Points, in no order, along strands that fork, close into loops and pass close to each other.
Points whose rows are less than 112 apart are linked; no others are. Some points are linked to none.
Bivo: [-12  -8 -10 -20 -54  35   8 -61  24  46 -12 -20 -63  21  42   5  28 -10
  49 -12  42  -7  12  43  -2  -1  25  41 -37   5 -10  -6 -33 -20 -54 -14
   3  -8   5  27  24 -43 -17   4  23  15  -2  18  37   1]
risek: [-60  12  -5 -34 -27  55  24 -13 -27  13 -17  33 -36  19  36 -18  37  30
  61  13  -9  -4  10  -3 -45  23 -19  33 -52 -18   6  11   1   8   5   5
  11 -14   2   9  16 -16  34  21  34  10 -10 -19  50  -7]
Zili: [-14  14  41  -3  11  32 -31  37  48 -14  20   0 -59   6  10 -23  -5 -27
  14   1  10  10  11  28  -5 -39  -4  40  31   7  32 -26 -43  18  48 -37
  10 -26  41  30 -46 -49 -24  27  44  13  28 -35 -11  11]
Penup: [ 43 -26 -13  16 -61 -35  24 -34  23  21  -9 -14  25  12  -8  39   0  -7
 -10  -3  14  -3  -6  23  18  11  21  -1   7  -9  -2 -20  25 -26 -27  -3
 -41  11   0  -7  18 -11 -30 -21  -8   7  -5  25   4  16]
bok: [  1  16 -18   4  34 -23 -39  26   5  37   2   5  11  -3  -2 -26 -35  25
 -35 -24 -25 -26  18  14  26 -29 -27  -9  29  -5   5 -10  17  26  15 -12
  11   8  -3  -1  -2   2  -4  10   3 -18   1 -31 -42  -2]
vibur: [ 20 -20   4 -12  -7 -19   5 -53  36  45  -7  19  17  17  -1 -55 -12  17
  16  19  -3 -32   1  21  17   2  -2  14  21 -14   2 -35  20  14   3   0
 -25 -18  58   0 -19 -14  10  17  19  -6 -16  -9  -5 -27]
Tuvul: [-21 -12  24 -11 -20  27  16 -31  28  -1 -10 -10 -32  30  20 -14  30 -22
  66  28   1  -2  -4  -1 -42  12   9  18 -12 -19  17 -31  -5 -14  13 -11
  -1  -5  52  -4 -21 -23  12  13  29  18  14 -23  43 -15]
dofir: [ -7  24  15  19  39 -19 -16  40 -47 -38   4 -20  47 -30 -46  20 -21 -28
 -47  -4 -25  24 -13 -32  -3 -25  -3 -41   7  -3  -5   9  -7 -10  29   4
  26   7 -57 -16   2  23   1 -13 -31  -7  32 -12 -51  -2]
Kob: [  8 -12  -7 -16 -24 -30   9 -38  22  70 -16  30  31  12   9 -34 -14  56
  16   1 -29 -31  11  20  14   7 -31   9  11 -22  -8 -25  42  36   9  10
 -21 -12  28   0  -6  -9  33  12  20 -15 -23 -22   8 -18]
notuz: [-17  -5   0 -37 -36  13  -1 -30  32  62  -3  10 -38  25  34 -38   0   0
  42   0  30 -19  16  39  -5  -6  -5  34   4 -10  14 -14 -15  12 -16 -20
  -4  -5   6  16  14 -40  -3  25  24   2   3 -21  19   2]
Nepif: [-29   6  10 -25 -40  34  -3 -17  22  36   3  -7 -54  26  35 -17  14 -14
  51   2  29  -3   5  31 -23  -2   4  30 -13 -10   8  -2 -28 -10 -20 -23
   6   0   6  17  13 -38 -14  12  24  15   7 -15  28  11]
Nuz: [-17   8   1   2  39  -5  20   7 -48  -1 -19  26  37 -20  -3   4 -19  52
 -15  20 -25 -23  14 -28   7  19 -40 -32 -26 -16 -32  -1  28  12 -20  29
  -2  15  -2 -43   3  41  37   3 -23 -19 -18  25  -4  -9]
bam: [ 42  -3 -17   8  -5 -57 -34  10  28  29  18   3  43 -21 -18  15 -14  27
 -57 -28 -27  -4  -1  20  30  -2 -14 -20  43  -9   8 -17  35   2   4   3
 -15   3 -12   6   2  11 -28 -14 -35 -27   4 -23 -42   9]
zom: [-11  -4 -14  -5   6  18  45 -32 -33 -14 -30  16  28  -1   5   9  23  28
  24  13 -27 -10  -7 -32 -32  40 -12  -9 -40  -4 -27  16  22   8  -6  29
   1   0   0 -32  -1  25  58   0  -6   6 -21  21  28 -18]
Gebub: [ 23  -2   7  24  22 -21  43 -73  25 -37 -25 -32   8 -16 -20  -1  -9 -25
  27  30  14  -2 -12  -7  -5  26  47  -3  -3   9  -3 -27 -19 -17 -24   4
 -13 -11  71 -15 -50  27 -25  -7  16  22  -8  45  23 -31]
Feg: [ 19   0  31   7  -6 -18 -19  55  26 -57  26 -22  11 -16 -26  26   4 -58
   6   1 -11  33 -30 -15 -11 -24  35  -4  43  -9  18 -12 -19 -15  48 -13
   1  12 -16  11 -17  -6 -10 -10 -13  16  54 -29   4  15]
gida: [ 12  -3  -7  26  -3  36  -1  34 -29 -52 -10 -11 -27  11  -1  14  26 -13
 -23   3  37  16  -3 -13   5  29  26 -12 -15  27 -20  33  -6 -19 -49   4
  13  18 -36   3  43  19 -17 -23 -28   9 -20  52   6  13]
Likik: [-45  -1  15 -15 -23  46  30 -16 -11 -10 -14  17 -32  32  32 -15  56  -1
  66  26  -9   3  -6 -10 -53  23 -10  17 -46 -23  19 -10  -2 -13  14   8
  11  -8  27   1  11 -14  22  19  25  19   3 -14  53 -11]
tapi: [  6   6  12  -3   7  -3 -29  45  13   3  16  -6  -3   3 -11 -15   1 -23
  -8 -16 -19  -8 -10  -2  -3 -34   4  16  30  -4  20  -1 -13   5  43 -11
  15  -5 -16  11  -7  -5   8   7  -1  -7  22 -44 -25   0]
bovon: [  6 -28   0  -8 -67   5  39  -3 -12 -22   4  -9  -6  34  22  57  32 -30
  41  -2   8  24 -13   3 -40   8  42 -13 -26 -10   0   8  -3 -22  -2   4
 -26  28 -41   3  36 -28  13 -24 -20  19   3   4  45  56]
lete: [ 19   5   3   3 -37   3 -12 -15  47   8  10 -39 -48  23   5  22   7 -45
  19 -26  47  26  -6  42  23  -7  57  20   2  29  -7   4 -32 -28 -24 -19
  -1 -15  10  38 -18 -31 -34 -20   0  16   5  17  18   7]
kamog: [ 22  -9  -4   1 -36 -18   8 -22  18  42  -8  10  19  16   9   8   7  28
  -5  -5  10 -14  -8  21  28  18  -3  -3  -3  -3  -4  -8  25  -7 -25   4
 -23  -2  -2   1  27   1  -9   1 -17  -3 -24  27   7   4]
zek: [ 51   1   7  14   3 -50 -39   9  74 -16  25 -16  17 -15 -25   6 -46 -26
 -44 -17  24   9   0  43  43 -38  23 -15  72  11   2 -22  -6  -9  -5 -10
 -10  -3  14  10 -42  -6 -52 -17 -21  -6  16  12 -39   1]
Fumi: [  7 -12  25 -18  -5  -4 -14  17  25   3  10   3   3   8  -7 -26  11 -20
  20   9 -29 -11  -8  -1 -29 -17   0  18  36 -20  22 -16  -6   6  54  -5
   4 -15  16   7 -19 -17  25  15   9  -2  22 -52  -6  -7]
vam: [-13   5  21   7   6  28   7  15  -1 -37   7  -8 -21  11  -3  -7  39 -19
  27  13  -2   9 -21 -20 -21   0   8   8 -11  -6  21  -3 -21 -18  27  -6
  10   1  11  -4  -6   1   1   5  -1  17  15 -15  19 -16]
kefo: [-16  -6 -10 -22 -65  11  28 -28   8  45 -27  17 -14  20  32   6  23  34
  38   1  19 -12   4  26   0  25 -13  19 -33 -10 -16  -1   8   5 -45  17
  -3  -1 -25   6  52 -25  15  12  -1   6 -25  26  42   5]
faf: [  7   9 -12  19  24  29   2  19 -40 -23 -11   5 -22   1   8  -5  17  21
 -26  -5   6   0  15 -15   7  26  -4  -8 -27  13 -30  35   9 -10 -47  11
  18   6 -20   1  29  33   0 -12 -18  -8 -20  43  -6  -4]
fuga: [ -9 -21   4 -18   6 -18  17  -8 -19  -9  -9  10  44 -13 -20   8  20 -11
  16  16 -55   5 -14 -46 -46  -6 -14  -8  -1 -13   7   3  13   3  59  14
   6   4 -11 -27 -23  11  57   9  -9   4  21 -37   9   5]
dadel: [ 23 -40 -11 -27 -63 -37 -24  14  31  28  15  33  20   3   5  21   4 -23
  15 -28 -18   3 -18   7 -36 -16  -9   0  28 -16  19 -15  13  22  40  17
 -21 -12 -52  31  20 -24  16  12 -27 -17  12 -60  14  51]
semik: [-15  -2   2 -20  14  12  -9   2   5  28  -4   7   5   8   6 -47  -2   6
  13   3 -36 -27   9  -6 -15 -17 -28  28  18  -8  14 -12   3  25  42 -20
   5 -15  29  -6 -17 -17  37  29  40  -6   4 -55  -7 -19]
godef: [-52  19 -17 -33 -10  54  -8  -4 -18  39 -12  31 -40   5  36 -36   1  40
  26 -12  20 -13  23  18  -7   9 -35  43 -31   2   5  29 -10  24  -6 -21
  19  -6  -4  22  22 -19  -3  31  61  -1 -15 -17  12 -10]
komu: [ 17  -8  -5  21  -6  20  32  30 -39 -78   7 -22 -13   9 -14  41  24 -32
 -11  11  22  37 -12 -19 -15  27  45 -21  -5  17  -9  25  -1 -24 -23   8
  -5  27 -49  -8  38  10  -6 -41 -32  11  -5  39  19  20]
Mukik: [ -1 -22 -11 -19  14 -37  14   0 -29 -14  -1   6  69 -26 -30  29  -6 -30
 -10  13 -47  25 -14 -50 -36 -16  -6 -31  11 -12   5   5  15   7  52  21
   3   4 -39 -33 -11  24  43  -4 -31   1  29 -34  -6  25]
Fato: [-13  23  12  12  52  -5 -13  26 -33 -16  -6 -11  19 -12 -19  -7 -12  -5
 -36  -5 -28  -1  -3 -24   3 -23 -16 -22  -2   0  -2   8  -5   1  22  -7
  27  10 -25 -19   0  20   7   0 -14  -8  21 -10 -41 -18]
Mevo: [ 11  31  20  32  64 -28 -28  38   9 -51  27 -36  19 -27 -51  -2 -20 -38
 -52  18   1  39 -21 -10  32 -22  35 -15  41  19   4   6 -25  -8  21  -5
  24   0 -16   3 -37  20 -48  -3 -18   8  35  13 -27 -31]
mufuf: [ 66  -9   6  26  -4 -64 -12 -25  59 -13  18 -35  31 -21 -37  11 -43 -27
 -17  -5  17  15   6  32  40 -16  37 -12  56  13  -1 -29   0 -12 -22 -13
 -26  -4  38  12 -57  -2 -57 -25 -11   6  11  33 -25  -4]
vov: [  0 -21  -5 -17 -69  -2  40 -23  -2   2 -12   8   9  25  17  34  26 -14
  46   7  -1  12 -22  -6 -29  18  21   1 -20 -10  -5  -4  -1 -10  -1  16
 -29  14 -27  -6  32 -30  31  -3 -13  19 -10   6  43  27]
biso: [-22   2  42   3  21  40 -26  37  22 -25  20   4 -52   5  11 -24  30 -18
  32  20  -8  17   1  -1 -21 -25 -11  22   7 -12  38 -38 -25  26  65 -35
  28 -30  47  23 -35 -33 -15  19  58  12  27 -42  -8  -6]
buf: [-13 -31 -13 -20 -85 -17  49 -34   3  41 -23  28  10  17  24  42  20  15
  41   8   1   6 -15   4  -9  26  -8  13 -32 -13 -17  -3  19  11 -15  27
 -25  -2 -34  -1  43 -29  34   6 -12  14 -23  20  49  21]
Kemi: [ 18 -26  20 -12 -37 -18  -3   3  33 -11   8  -6  25   7 -13  -7   6 -31
  25  11 -14  -1 -24   0 -29  -5  17   7  47 -15  14 -21  -1 -10  47   1
 -12   0   9   3 -15 -15  18   5 -11   2  26 -36   8   7]
nud: [ 17 -13  -4   1 -45   2  36  17 -18 -52  19 -27   4  22  -1  58  20 -37
  17  -9  17  28 -21  -2 -25   5  50 -21  -4   0   0  18  -3 -32  -5   2
 -17  31 -46   1  28 -17  -2 -36 -25  12   6  15  26  39]
pati: [  3  14  -5  -2 -33  39  -7  -4  10   8 -10 -15 -57  24  32  19  14 -11
   2 -18  57   2  16  28   4   6  14   7 -22  20 -13  25 -21 -16 -59  -8
  10   8 -18  23  42 -26 -38 -17  -5   8 -19  40  10  18]
suvo: [-16   6   3 -14 -14  13 -24 -12  36  48   7  10 -48  18  15 -45 -23  -4
   9 -11  45 -12  16  55  14 -19   0  35  19   1  23  -2 -25  21 -13 -31
   4 -15  27  25  -4 -40 -24  22  32  -4  -2 -15  -9   2]
fazav: [-47   8  -3 -17  -2  47  12  35 -51   9 -25  16 -45  -9  22  16  11  45
   8 -21  12  -5  34  -8 -16   7 -47  -4 -41   3 -32  45  23  26 -26  14
  23   2 -59 -11  44  20  36  -3 -12  -4 -18  16   7  19]
duni: [ 10 -14  12   2   5 -15  43 -76  22 -13 -21 -17  18  -2 -15 -22  -2 -14
  33  36   6 -15 -18 -13  -9  27  28   4   3  -9  -5 -35  -3 -16  -7   9
 -14 -11  59 -22 -32  14   0   5  15  16  -5  24  21 -37]
Leg: [-23 -15  -2 -30 -24  -2 -13  49 -24  -1  11  22  -9 -21   6  46  20 -19
  10 -37 -21  20  -7 -29 -32 -32  -8 -20 -27  -1   3  33   1   3  40  13
  11   5 -84  16  34   7  36   5 -27  10  17 -36   6  63]
kevik: [  4  -2  20  16   4  -9 -18  61 -22 -64  32 -13  10 -20 -35  39  15 -47
  -9  -5 -19  40 -36 -24 -13 -19  32 -18  17  -2  18  13 -19 -22  49  -3
  18  12 -46   8  11   7  -5 -21 -29   9  41 -25  -6  17]
poz: [ -2  12  -9   0  19   3  -7 -40   3  47  -3  24 -12   7  22 -41 -13  39
  -9   9  17 -34  13  18  35  22 -11  10 -23   2  -6  -4   5   8 -42   1
 -14 -16  57  11  -2   7  -8  14  24 -14 -39  18  -3  -9]
Nudu: [-35  30  -3   9  43  51 -12   2 -15  -6   5   6 -50   5  21 -27  -1   4
  -9   1  25  -3  11   5   7  -5 -11  36 -25  11  15  22 -24   6  -6 -20
  14  -9  18  25   5  -4 -18  18  33  -4 -13   3 -19 -19]
tidof: [ 37  13   5  17 -13  -8 -12  -3  40 -28  12 -47 -27  11 -12  22   4 -58
   9 -23  34  41 -14  23  11  -7  77  14  11  32   2  -2 -30 -33 -10 -21
  -9  -4  14  27 -34 -20 -37 -21   1  22  20  24  20   7]
rinup: [  7   7  -6  -4  19  -7 -39  32  23  28  11   3   1   3  -6 -29 -21   2
 -29 -31 -15 -23   7  19  17 -40  -7  10  42  -4  12  -7  -5  22  34 -15
  15  -7  -6  16  -6 -15  -4  10   9 -16  14 -46 -40  -3]
Guku: [ 21  18  14  31  62 -19 -39  16  34  -4  32  -6   0 -13 -32 -38 -47  -4
 -47   5  13  -4   0  34  53 -25  13  -1  48  15  13  -8 -11  15  11 -16
   6 -14  39  13 -60   0 -34  11   1 -20   6   2 -51 -22]
Bemap: [ -8  -9  14 -12  -4  12  28 -44  26   0 -11  -6  -8  24   4 -33   6 -18
  44  32   6 -11 -12 -10 -21  14  13  19   0 -11  10 -32  -8 -12  10  -1
  -9 -14  50 -17 -28  -7  12  19  19  10   1 -15  30 -33]
ler: [-62   8  -6 -42 -33  50   9   1 -29  36 -12  31 -33   5  34 -18  15  45
  51  -9   3  -9  14  14 -30   9 -29  29 -41  -9  -2  24  -3  21  -5  -3
  14 -11 -25   8  26 -21  23  25  37  -1 -15 -15  42   4]
Bori: [-58  21 -10 -16  13  60 -14 -11 -16  11  -1  27 -55   2  30 -37   7  13
  14   8  24  -7  18  -1  -6   3 -20  47 -30  14  26  14 -27  21   7 -31
  11 -12  25  27   1 -19 -11  31  64   4 -10 -19 -12 -21]
lirev: [  9  10  -3  14 -20  34 -12  32  -1 -26   0 -23 -50  21  16  32  17 -25
 -18 -19  57  14   6  10  10   4  16  -7  -8  24 -15  37 -22 -23 -48  -5
   7  19 -36  20  44 -10 -38 -23 -22  10 -18  44   4  19]
Defib: [-21 -19 -15 -29 -21 -17  -5  22 -15  21  -5  16  13 -10   8  37   2  -4
   4 -33 -21   6  -6 -19 -22 -23 -26 -22  -8  -9  -4  25  13  15  31  18
  11  -3 -64  -5  19  13  42   5 -24  -2   4 -23   0  43]
Pep: [ 18  15   4  27  41 -30 -28  42 -10 -36  24 -32  38 -28 -50  13 -21 -37
 -54   0  -7  29 -19 -14  21 -17  20 -23  36   8   2   7  -4 -17  25   0
  25   8 -35  -2 -11  26 -32 -16 -23  -5  31  -3 -39 -16]
Lovit: [  8   1  -8  19  27 -11   8  18 -48 -49   8 -15  48 -23 -39  29  -3 -14
 -30   9 -22  28  -6 -30  -6   4   9 -39  -8   8 -16  27  11 -16   6  21
  15  19 -46 -20  14  23  14 -24 -32  -5   8  17 -23  -2]
Feb: [ -2  -8 -14 -11 -63  31   5 -46  17  49 -17 -12 -60  15  46  19  26   3
  19 -17  50 -13  31  51  12   8  12  29 -39   7 -18   8 -18 -11 -73  -6
   5   3 -12  25  45 -40 -35  -6  13   8 -17  39  27  10]
gov: [  9  29 -17  25  37  -2 -27  24 -24  18  16   1 -13  -8   2  -8 -10  41
 -67 -16  10 -18  32  -8  41  13 -25 -17 -15  33 -17  22   4  -7 -60  11
   2   5   1   2   8  26 -33 -23 -21 -28 -36  34 -28  -3]
Lel: [ 23   1  15   5  21 -17   2 -31  44 -13   3 -20   1   2 -19 -24 -28 -18
   5  12  27  -6  -7  13  23  -3  26   6  29   6   5 -18  -8  -5  -6 -13
 -11  -7  46  -9 -42   0 -18   7   2  -2   6  17  -8 -26]
lis: [-22  19 -22 -10  20   9 -19 -21  -6  57  -3  30  -2  -2  26 -40 -30  59
  -3 -10   1 -35  27  14  33  17 -47   8 -25  -1 -11   0   8  31 -27  -5
  -9  -4  44   5  -1   7   7  15  44 -14 -27  -4  -9  -9]
Panor: [ 21   2  20   1  17 -17 -11  11  47 -22  12 -26   0  -4 -21 -20 -18 -33
  -3   9  12  11 -16   7  13 -24  22   9  49  10  11 -16 -18  -8  23  -9
   1  -4  23  -4 -43  -1 -21   9  -4   9  23   0  -9 -21]
Fen: [ 35 -19  10   7  -9 -29   7 -52  46  23   0 -11  10   3 -11 -25 -25  -4
   4  13  20 -17  -3  24  25  -5  16   1  25  -9  -4 -33   6  -8 -14  -6
 -27  -9  49  -1 -28  -3 -20   0   2   0  -8  17 -14 -20]
pidul: [ 20   1  18   5   9 -19  -6  23  30 -51  15 -37  15  -6 -27   7  -8 -45
   0   6   7  29 -22  -8   2 -15  36  -1  42  10  14  -8 -23 -20  27  -6
  -2  10   7   1 -31   3 -21 -10  -9  18  40  -2   4  -5]
zol: [-36   6  -3 -22   7  14   5  41 -40   5 -18  15 -11  -8   9  26   0  21
   2 -22  -9   4  11 -14 -14 -14 -41 -19 -22   2 -15  35  17  15   7  18
  20   4 -60 -19  33  10  40   4 -25  -4  -8   1  -8  27]
babo: [ -2  -9   0  21  14  23  39  15 -40 -82   4 -18   7  -7 -26  24  33 -30
  10  25   0  28 -14 -35 -27  26  33 -24 -12  14   2  19  -6 -30  -5  18
   6  19 -25 -17  14  17   9 -26 -19  18   5  24  19 -10]
mif: [ 14 -41 -26 -25 -31 -44 -20  13   9  25   1  29  39 -13  -1  40 -16 -10
 -13 -35 -27   5  -9 -10 -17 -22 -23 -23  18 -13   6  -2  31  29  41  31
  -7 -12 -66  -4   3   7  26   3 -31 -13  14 -54   5  48]
vevi: [ 25 -37   2 -20 -76 -36  -5  -4  36  17   5  12  26  13   6  19   5 -30
  32  -6  -9   3 -17  14 -35 -14  10   5  39 -19  19 -29   5   5  35   5
 -32   2 -20  17  11 -27  17   5 -21  -7  19 -46  17  39]
tof: [ 20  11 -15  27  20   3  -3   7 -34   0  -4   4  -7 -11  10  -2  12  46
 -48   7  13 -15  20 -21  25  35   2 -18 -27  28 -27  17   5 -17 -74  24
  -3  -4  12  -4  13  40 -24 -21 -24 -19 -46  57  -3  -3]
dis: [ 11  -6 -17   8  25 -22  34 -17 -43 -48   9 -10  67 -30 -41  29   3 -11
 -13  26 -36  26 -12 -42 -16  23  13 -34  -7   1 -17  17  19  -5  14  25
   6  18 -19 -32   7  31  20 -23 -26   3   3  19   0  -7]
kered: [ 44 -33   0  10 -41 -37  23 -59  35  25 -10 -18  33   6 -15   7 -16 -15
  14  13  10  -9  -5  18  16   3  23   4  25  -8  -7 -42  20 -18 -12  -3
 -39  -1  26  -5 -18  -6 -13 -12   1  12   2  16  -1 -10]
sibov: [ 21  -7 -19   2 -22 -27  10  -9  -7  17  -7  11  41   0  -4  22   3  29
 -16 -12 -16   1  -9  -2   9  20 -12 -16  -5  -5  -9   7  32   5   2  16
  -7   5 -18  -7  20  14  20  -9 -23 -11 -13  20   0   5]
mekob: [-30   0   3 -21  33   3  -3  -2 -18  20 -27  18  23   3   3 -38 -20  23
   5  11 -44 -27  11 -24 -10  -9 -50  11   8 -17   2 -15  10  37  40 -10
   5  -3  28 -36 -16  -1  49  35  29 -13   3 -45  -4 -23]
Dekan: [  6  10 -17  19  30  19  23 -33 -36  11 -17  17   2 -13  25 -21   4  54
 -25  21   5 -27  19 -17  19  37  -3  -3 -27  14 -25   4   4  -7 -76  30
  -9 -20  51  -5  -9  39  -3  -8   7 -16 -62  52   3 -17]
zin: [ -6  14  -6  12  31  34  16 -42 -22  -2 -13  16 -16  -4  34 -32   0  27
  -8  24  20 -21   9   1  10  31   7   6 -29   1  -6   8  -6  -5 -50  12
  -4 -16  61  10  -3  19  -9   6  17  -9 -44  38  -1 -19]
zum: [-12  -7  12  14  -4  32  32   1 -21 -61  -3  -6  -5   4  -6  12  46 -20
  35  23  -3  16 -23 -27 -34  25  15  -9 -25   5  13   7 -12 -25   9  12
   7  10   6 -15   5   7  15  -7  -9  20   8   6  33 -12]
vubo: [ 10 -15 -21   8  13  -7  56 -26 -44 -42 -19   7  53 -24 -27  25  19   9
   1  31 -30  13  -9 -39 -28  41  14 -26 -20  -1 -23  12  24   0  -9  34
   0  11 -13 -31   9  33  35 -20 -20  10 -19  33  22 -10]
luniv: [-25  36 -14   7  32  21 -31  37 -28  25   6  14 -29   0  19 -14 -17  38
 -33 -33   9 -17  27  16  26 -12 -44   1 -18   9 -11  30  -1  17 -21 -13
  25   6 -20  11  27   5 -15   3  10 -10 -11  10 -27   6]
dini: [-42  23  -4  14  67  31   2  15 -57 -11 -20  25  -8 -10  20 -24 -25  42
 -28  13 -10 -17  26 -24  19   5 -56  -7 -37   1 -17   7   7  20 -30   5
   4   9  19 -18   9  27  15  16  19 -12 -21  16 -19 -20]
Rorob: [-19   4  38   9  23  32  -4  26  15 -39  11 -10 -42  13   6 -13  42 -23
  34  22  -1  19 -12 -16 -20 -15   0  13  -4 -16  31 -21 -15   1  46 -17
  24 -15  39   4 -32 -10  -8  12  31  12  31 -23  12 -19]
zabu: [-31  -7  18 -24  30 -18  11   6 -27  11 -27  18  40 -12  -5  -8 -12  18
   4  21 -51 -17  -2 -45 -25 -17 -46  -7  -2 -21   9 -13  16  29  52   4
  13  -2  -7 -44 -16   6  63  32  -1  -9  12 -35  -1  -5]
mevem: [ -6  -8  11  -5  -3  -6 -17  51 -35 -33  15   6   4 -17 -17  43  20 -36
  -9 -23 -30  31 -24 -32 -22 -27  20 -21 -16  -1  14  24 -11  -7  48   6
  17   8 -64  11  24   6  25  -9 -32   6  29 -30 -16  42]
zov: [ -2  14  -4   5  38   8   0   1 -22  -1  -5  -4  15   4  -7 -16   4   9
 -13  -4 -19 -10  -1 -15   5  -4 -12   1  -8  -1  -4  13   4  -1  13  -2
  14   3  -2 -16  -2  19  18   7  -1 -11   1  -2 -11 -23]
dotiv: [ -4  -8 -17 -16 -20 -27  -1 -16   8  59 -12  18  26   5   9  -8 -14  44
  11 -16 -32 -27   6  11   4  -5 -37  -1  14 -21  -5  -6  36  37  21   6
  -5 -10  -7  -7   4   5  38  15   6 -19 -14 -24   7  -1]
mubi: [ 57 -10  -9  15  -5 -57 -41  15  49   2  27  -3  36 -17 -30  13 -30  -2
 -57 -16   1   1  -9  32  38 -10   6 -20  66  -5  13 -22  18  -6   3   3
 -15   1  -5  13  -5   4 -55 -22 -37 -20  13 -17 -45   7]
fala: [-18  18  -1  13  69  -5   7  10 -48  -2  -7  13  33 -20   2 -24 -28  49
 -33  21 -27 -27  20 -33  21  13 -43 -30 -24  -3 -23  -3  12  10 -23  17
  -3  12  21 -36 -10  36  16   9  -3 -24 -16  17 -23 -23]
Til: [ 43   7  10  16  -8 -29  -5   9  39 -52  31 -48   7   0 -22  24   5 -66
  12 -10   8  52 -15   8  -8 -13  75   6  31  21   3 -11 -22 -29  15 -17
 -14   9  11  16 -45 -11 -32 -26   5  33  43   2  26   8]
miba: [-41  25 -27  -4  27  21 -40   9 -21  51  -4  27 -17 -10  23 -31 -40  57
 -15 -21   9 -29  34  17  35   2 -67   6 -20   8  -6  10   7  33 -24 -17
  11   9  19   9  10   1  -5  22  43 -12 -14  -9 -26  -1]
Zuso: [ 59 -16   0  27  -6 -52   5 -27  33 -11  18 -30  35 -17 -37  22 -26 -14
 -23   4  23   7  -5  10  40   4  25 -19  37   8  -2 -21   6 -23 -25 -11
 -25   8  24  -3 -23  18 -56 -27 -16   4   1  39 -16  -1]
lodok: [ 13  18 -16   3  22 -51 -37  28   9  49  12   7  21 -11  -2   1 -29  52
 -62 -28 -30 -19  13  16  43 -10 -36 -27  27  -2   2 -15  25  10  -9   0
 -10  12 -11  -9  -6  14 -17  -6 -22 -31  -7 -22 -44   7]
lofo: [ -2 -12 -12  -3   1 -18  23  -5 -25  20 -15  20  45 -19  -4  34 -12  47
 -17   0 -23  -9   5 -23   3  18 -39 -38 -25  -9 -31  13  39  10  -8  35
  -7  14 -24 -35   8  32  39 -14 -34 -15 -20  23  -4   8]
difir: [ -6  37 -16  24  49   1 -46  38 -17  29  25   0 -34  -4   6 -17 -24  35
 -69 -30  12 -18  27  18  44  -8 -36 -14  -8  23  -5  29  -1   5 -34  -9
  16  11   2  16   7  10 -39 -10  -2 -19 -18  12 -43   6]
Sut: [ -7   9  -9   2  28  25  25 -17 -30 -16 -17   3   9   3   6 -19  19  17
   3  13 -14 -11  -7 -20 -11  20  -5   3 -28  -4 -13  10  10  -7  -5  14
  11  -4   9 -18   3  21  26   0   7   0 -15  11  13 -32]
mepa: [-41  25  -7  14  60  54  -3   2 -48 -26 -19  15 -27  -3  27 -24  -1  24
 -20   6  -1  -7  26 -21   4   4 -31  18 -43  14  -2  14 -11  16 -14 -10
  12  -6  17  -1   5  13   7   8  33  -8 -15   3 -22 -33]
nel: [-32  21  20  -7   3  38 -33   8  40  14  16   8 -68   4   9 -40 -29 -14
  10  -3  36  -7  21  46  12 -23   0  48  29  16  34  -8 -48  26  15 -49
  -1 -24  46  31 -33 -43 -29  36  48  -3  12 -21 -18   2]
sisir: [ 59 -24 -10  30 -38 -39  28 -28  12  -7   9 -33  32  -3 -27  58 -12 -14
 -24   2  22   7  -3  11  26  10  40 -11   1   2  -7  -5  19 -39 -39   0
 -41  13   6  -6  11   5 -60 -43  -7  10 -13  48   5  15]

A fork is a point with three links, a tip a point with one. Leave the first point through the second and follow the links. Name the first fork or tip that comes.
luniv; miba: tof
suvo; nel: komu
Nudu; Bori: Gebub
mepa; dini: Penup
zov; Sut: dofir
mubi; bam: Fumi

How many points has the smallest loop of links through each point below? Write none if it is on no loop.
Feg: 26
biso: 16
luniv: 9
Lovit: 8
faf: none

A tip is a point with one link. Name the tips that can be reached along the links from each point below, in the order of the rows.
difir: kefo
Zuso: Gebub, lete, Mukik, fazav, dotiv
zom: Mevo

Name the points in between on the shortest way along the links from the first point to the second, in order.
zum; Bivo: babo, komu, gida, lirev, pati, Feb
nud; zin: komu, gida, faf, tof, Dekan
Gebub; sisir: duni, Bemap, Tuvul, Likik, risek, ler, godef, Bori, Nudu, mepa, dini, fala, Nuz, lofo, sibov, kamog, Penup
kefo; biso: buf, vov, bovon, nud, komu, babo, zum, vam, Rorob
